Points on a hilly landscape, in no order, each with its height.
From any point a ball takes the steepest step (drop divided by distance) to one of its 2 nearest points. It stops when none of these is lower. Distance is the straight distance between rows; heights are no part of it.
z_372 (h 7.66): [-4, 9, 2, 21, 7, -10, -2, 2, -5, -20, -16, 6, -21, -11, 28, -16, -9, 25, -17, -5]
z_49 (h 7.81): [-2, -29, -8, -14, 3, 0, -7, 5, 17, -10, 1, 0, 16, 34, -16, 9, -11, -14, 13, -4]
z_547 (h 4.75): [-1, 21, 5, -15, 19, 0, -19, 7, 1, -19, -9, -24, 4, -4, -1, -2, -2, -10, 23, -16]
z_124 (h 2.14): [-1, 17, 15, -13, -9, -17, -4, -4, 5, 19, -18, 3, 18, 12, -16, 18, 20, -24, -6, 1]
z_786 (h 8.12): [-22, 0, 21, -4, -1, -4, 2, -1, 3, -7, -17, -3, 18, -23, 34, -29, 3, 0, -7, -9]
z_529 (h 6.70): [-4, 18, 0, -7, -11, 21, -3, -20, -13, 7, -3, 40, -14, -5, 25, 0, 4, 0, 17, -20]
z_532 (h 3.61): [-32, 16, -22, 14, 1, -4, -7, -9, -17, -11, 1, -12, 11, 16, 3, -11, 14, 5, -19, -5]
z_710 (h 7.69): [21, 7, 13, 13, -3, 11, 17, -2, -13, -7, -6, -21, -7, 29, 10, 15, 5, -2, 6, 7]
z_595 (h 6.81): [-3, -5, 10, 4, 27, -10, 16, 15, 3, -7, 11, 15, -17, 17, 17, -3, 19, 7, 7, 1]
z_376 (h 7.98): [22, -16, -6, -7, -5, 2, 1, -3, 13, -3, -2, -2, 22, 20, -12, 10, -28, 0, 6, 7]
z_961 (h 5.76): [19, -12, 1, 1, 18, 12, 8, 4, -13, 9, -6, 14, -1, -15, 21, -8, -7, 2, -12, 27]
z_410 (h 4.22): [-7, -30, -1, -14, 2, 16, 12, -1, -10, -6, 3, 7, 25, -4, 4, 9, -2, 17, -10, 5]
z_311 (h 4.06): [0, -4, -24, 30, -12, -5, -5, -10, -1, 3, -4, 14, 5, -14, 6, -10, 0, -2, -15, 7]
z_692 (h 7.09): [0, -4, -12, 7, 4, 1, 4, -15, 11, -2, 5, 40, -9, -14, 28, -11, 1, 4, 18, -11]
z_596 (h 6.30): [14, 1, 9, 32, 2, -37, 15, -2, 10, 1, 0, -3, 21, 11, -5, -2, 12, -7, -8, -4]
z_972 (h 6.50): [13, -4, 17, 7, -4, 0, 6, -2, -9, 10, -22, -3, 17, -34, 9, -14, -12, 4, -23, 20]
z_722 (h 4.94): [-15, -8, -14, -12, 7, 23, 0, 6, -22, -17, 7, -6, 13, -12, -9, 15, -8, 3, 3, 15]
z_602 (h 6.28): [0, 28, -3, -33, -21, 27, -10, -18, -13, 6, -7, 23, -9, -6, 3, 3, 4, -1, 8, -13]
z_875 (h 3.55): [-2, 6, -14, -1, 0, 2, -9, -9, 14, -7, 12, 0, 4, -19, 4, -5, -5, 22, -2, -19]
z_463 (h 5.04): [19, -2, 7, 10, 7, -18, 6, 0, 26, 4, 7, 17, 2, -26, -14, 14, -22, 13, 6, -8]
z_426 (h 4.25): [2, -2, 20, -8, 19, -3, 18, 0, 5, -8, -14, 40, -2, 0, 12, 24, -9, 15, 2, -10]
z_731 (h 8.46): [16, 4, -12, 1, 21, 3, -15, 5, -1, -7, -6, 7, -17, -10, -12, 13, -21, 10, -2, 16]
z_945 (h 3.24): [7, 29, 6, -15, -16, -3, -16, -11, -4, 14, -25, -13, -3, 4, -9, -2, 17, -14, -11, 0]
z_68 (h 6.25): [-14, 19, 14, -12, 19, 5, -11, 13, -3, -8, 7, -5, -11, 5, -6, 18, 10, 25, -13, -19]
z_319 (h 5.51): [1, 0, -19, -24, -4, 21, 2, -2, -21, 2, 8, -14, 9, -12, -25, 21, -4, -17, 16, 22]
z_393 (h 5.81): [8, 25, 0, -21, -21, 23, -10, -15, 0, 7, 6, 0, -12, -5, -1, 10, -3, -8, 36, -23]
z_785 (h 8.70): [8, -4, -30, -21, -8, -6, -23, -5, 23, 7, 10, -8, 27, 20, -21, -24, 0, 3, -16, 1]
z_5 (h 6.06): [19, -7, 19, 10, 5, -15, 4, 13, 23, 13, 3, -5, -26, -16, 11, -15, 4, 3, 2, -2]
z_10 (h 8.54): [-7, -9, -3, -10, -12, 3, -11, -6, 14, 15, 12, -27, 30, 12, -9, -22, 8, 3, -15, -3]
z_493 (h 3.06): [-30, 9, -6, 10, -15, -7, -15, -9, -19, 3, -16, -26, 14, 2, -6, -13, 12, -16, -15, 6]
z_909 (h 3.57): [-19, 14, -12, 32, -25, -6, -3, -10, -16, 11, -10, -7, 0, -22, 1, -6, 5, 5, -15, -1]
z_612 (h 7.19): [0, -10, -5, -18, -29, 12, -13, 10, -8, -5, -16, -32, -1, 3, -10, 19, -9, 13, -17, -5]
z_193 (h 3.44): [-12, 2, 6, -17, 9, 12, 18, -6, -21, -8, -5, 28, 18, 13, 5, 26, 8, 12, -3, 2]
z_7 (h 4.76): [9, -10, -26, 11, 4, 12, -5, -12, -8, 3, 2, 8, 6, 0, 6, -18, -3, 13, -20, 20]
z_944 (h 8.45): [15, 6, -2, -13, -3, 13, -16, -13, 4, 35, 5, 19, -16, -21, -17, 13, -6, 5, -11, 8]
z_507 (h 6.53): [9, -27, 4, 5, -1, -2, -1, 27, 3, -5, -6, -22, -15, -7, 6, -7, -1, 6, -12, 3]
z_750 (h 8.17): [22, -14, -11, 1, 3, 2, -7, 10, 3, -5, -1, -4, 3, -1, -25, 13, -29, 7, -5, 18]
z_386 (h 6.24): [12, 8, 14, -4, 16, -10, 2, -4, 4, 16, 5, 12, -1, 28, -13, 7, -5, -33, 11, 26]
z_271 (h 5.61): [22, -13, 16, 3, 9, -16, -7, 6, 33, 9, -6, 6, -14, -14, -3, -1, -21, -11, 13, -6]
z_695 (h 7.96): [12, -6, 11, -12, 0, -3, -9, -1, 22, 28, 10, 10, -15, 6, -23, 17, -7, 13, -16, -3]
z_578 (h 6.03): [19, 8, 1, -16, 24, 10, -1, -14, 0, 4, 2, 9, -8, 25, -8, 1, -24, -21, 13, 30]
z_899 (h 4.24): [-33, 18, -15, 32, 6, 0, 13, -11, -26, -7, 14, 4, -2, -8, 15, -24, 17, 8, -1, -6]
z_105 (h 3.03): [0, -6, -1, -26, 6, 6, -27, 4, 9, 11, -19, 5, -19, -1, -7, 5, 9, -31, -4, 10]
z_429 (h 7.63): [-4, -21, 1, 1, 12, -17, 10, 7, 20, -15, 10, 16, 11, 16, -5, 12, -7, -9, 28, -13]
z_788 (h 5.00): [15, 14, -26, 7, -14, 2, -1, -11, -8, -2, 0, -11, 2, 30, -16, -2, 1, -12, 12, 20]
z_473 (h 6.93): [-17, 7, 17, -2, 36, -13, 8, 25, -8, -21, 1, 15, 2, 3, 8, 5, 16, -6, 1, -3]
z_113 (h 5.87): [13, -17, -17, 28, 6, -13, 24, 8, 11, -5, 37, 3, 0, 14, -3, -11, -5, -1, 17, 10]
z_411 (h 8.27): [-40, 2, 23, 11, -11, -12, 9, 1, -2, 11, -8, -17, 9, -6, 16, -25, 20, 13, -21, -13]
z_294 (h 4.39): [10, 17, -18, -18, -16, -5, 4, -26, -10, -1, -8, -12, 11, 17, -19, -4, 8, -10, -1, 11]
z_831 (h 4.89): [-19, 11, -7, 21, 11, 1, 5, 11, -21, 0, 23, -3, -16, -24, 2, -9, 18, 15, -12, -5]
z_427 (h 6.64): [5, 8, -11, 22, -19, -25, -14, -9, 17, 3, -8, -7, 17, 24, -13, -4, 15, -8, -17, -8]
z_175 (h 6.31): [18, -17, -15, 30, -13, -4, 29, -3, -2, 13, 28, 17, 4, -12, -15, 2, -13, 7, 15, 13]
z_952 (h 8.39): [-21, 1, 17, 1, -7, -3, -6, -2, 8, 3, 2, -41, 21, -10, 6, -17, 6, 14, -8, -20]
z_132 (h 4.31): [2, -4, -3, 19, -3, -18, 20, -7, 22, -2, 13, 15, 12, -34, 9, -9, -7, 28, 3, -13]
z_484 (h 7.97): [-19, 15, 9, 3, -4, -1, -3, -7, -4, -12, -25, 8, -9, -18, 43, -29, -3, 9, -5, -17]
z_78 (h 2.52): [-11, -13, -5, -1, -14, 13, 13, 11, 2, -8, 11, -4, -11, -27, 13, 7, -4, 13, 14, -24]
z_862 (h 5.53): [-33, 11, 1, 12, 0, 8, -1, 5, -17, 0, 15, 0, -10, -13, -4, 13, 13, 30, -16, -19]
z_418 (h 8.86): [3, 17, -18, 10, 8, 2, -5, 1, -12, -23, -17, 13, -17, -28, 9, 18, -16, 5, 12, -7]
z_401 (h 6.83): [-9, -29, -1, 1, -10, 8, -7, 19, -5, -9, -9, -35, 8, -13, 1, -4, -13, 16, -21, 3]
z_165 (h 5.91): [10, 19, 7, 14, 16, -17, 6, -1, 5, 4, 16, 7, 18, 18, -18, 4, 8, -23, 13, 10]
z_396 (h 1.56): [-17, -13, 14, -5, -18, -1, 29, 19, -8, -10, -4, 5, 3, -10, 15, 20, 13, 1, 17, -19]
z_2 (h 7.16): [17, -27, 19, 9, -6, -1, 9, 14, 9, 4, 22, -7, -16, 23, -7, 8, -16, -7, 13, 5]
z_681 (h 6.86): [-2, -10, 0, -8, -2, 8, -16, 1, -11, -7, -23, -22, 15, -20, 4, -16, -9, 3, -27, 16]
z_781 (h 7.38): [16, -10, 21, 15, 0, -4, 29, 17, -4, -6, 14, -8, -2, 14, 3, 14, -1, -13, 25, 4]
z_30 (h 5.46): [19, -7, -19, 26, 2, -2, -3, -3, 9, 1, 15, 6, -4, 31, -5, -14, -11, -17, 17, 14]
z_949 (h 6.41): [4, 6, 22, 13, 9, -21, 20, 21, 9, 6, 16, -4, -22, -11, 15, -14, 20, -4, 12, -3]
z_719 (h 7.50): [16, -9, 4, -5, -6, 2, 0, -4, 15, 8, 13, 7, -28, 36, -16, 18, -4, 4, 2, 1]
z_886 (h 3.73): [-6, 2, 4, -25, 3, 10, -21, 1, 6, 9, -19, 12, 2, -16, 11, -12, 7, -35, 9, -5]
z_346 (h 6.87): [4, -35, 4, 7, -10, 9, 0, 19, 12, 9, 19, -23, -10, 13, 6, -3, 6, 5, 0, -3]
z_131 (h 5.31): [6, -2, -12, -39, 15, 14, -10, -13, 5, -5, 9, 2, -21, 25, -20, -13, -17, -14, 14, 20]
z_392 (h 5.32): [17, 39, 9, -14, -7, 9, -8, -5, -4, -2, 10, -27, -10, -1, -11, 6, 2, -4, 22, -4]
z_856 (h 4.21): [3, 4, -15, -29, 5, -2, -16, -9, 8, 5, -2, 9, -27, 10, -31, 5, 2, -24, 1, 15]
z_620 (h 2.86): [-12, 3, 12, -3, -3, -3, 8, 3, -11, 6, -16, 14, 20, 6, -1, 23, 15, -9, -9, -4]
z_192 (h 7.22): [-16, 4, 3, 0, 8, 7, -18, 1, -13, -8, -24, -16, -10, -1, 18, -11, 2, 18, -31, 1]
z_342 (h 2.29): [-23, -8, 16, 4, -12, 3, 24, 13, -24, -8, -11, -8, 9, 2, 12, 15, 14, 1, -8, -7]
z_615 (h 4.23): [-12, 1, -1, -9, 9, 6, -10, -5, 3, -4, 2, 6, 6, 7, 13, -8, 15, -20, 24, -13]

Where does a ball stop that starts at each point below?
z_30 => z_124
z_681 => z_493
z_862 => z_493
z_710 => z_124
z_529 => z_105
z_722 => z_124
z_10 => z_493
z_5 => z_396

Write out the way that a ball takes from each point below.
z_372 => z_192, z_681, z_972, z_961, z_7, z_311, z_909, z_493
z_113 => z_30, z_788, z_294, z_945, z_124
z_595 => z_949, z_5, z_271, z_463, z_132, z_875, z_78, z_396
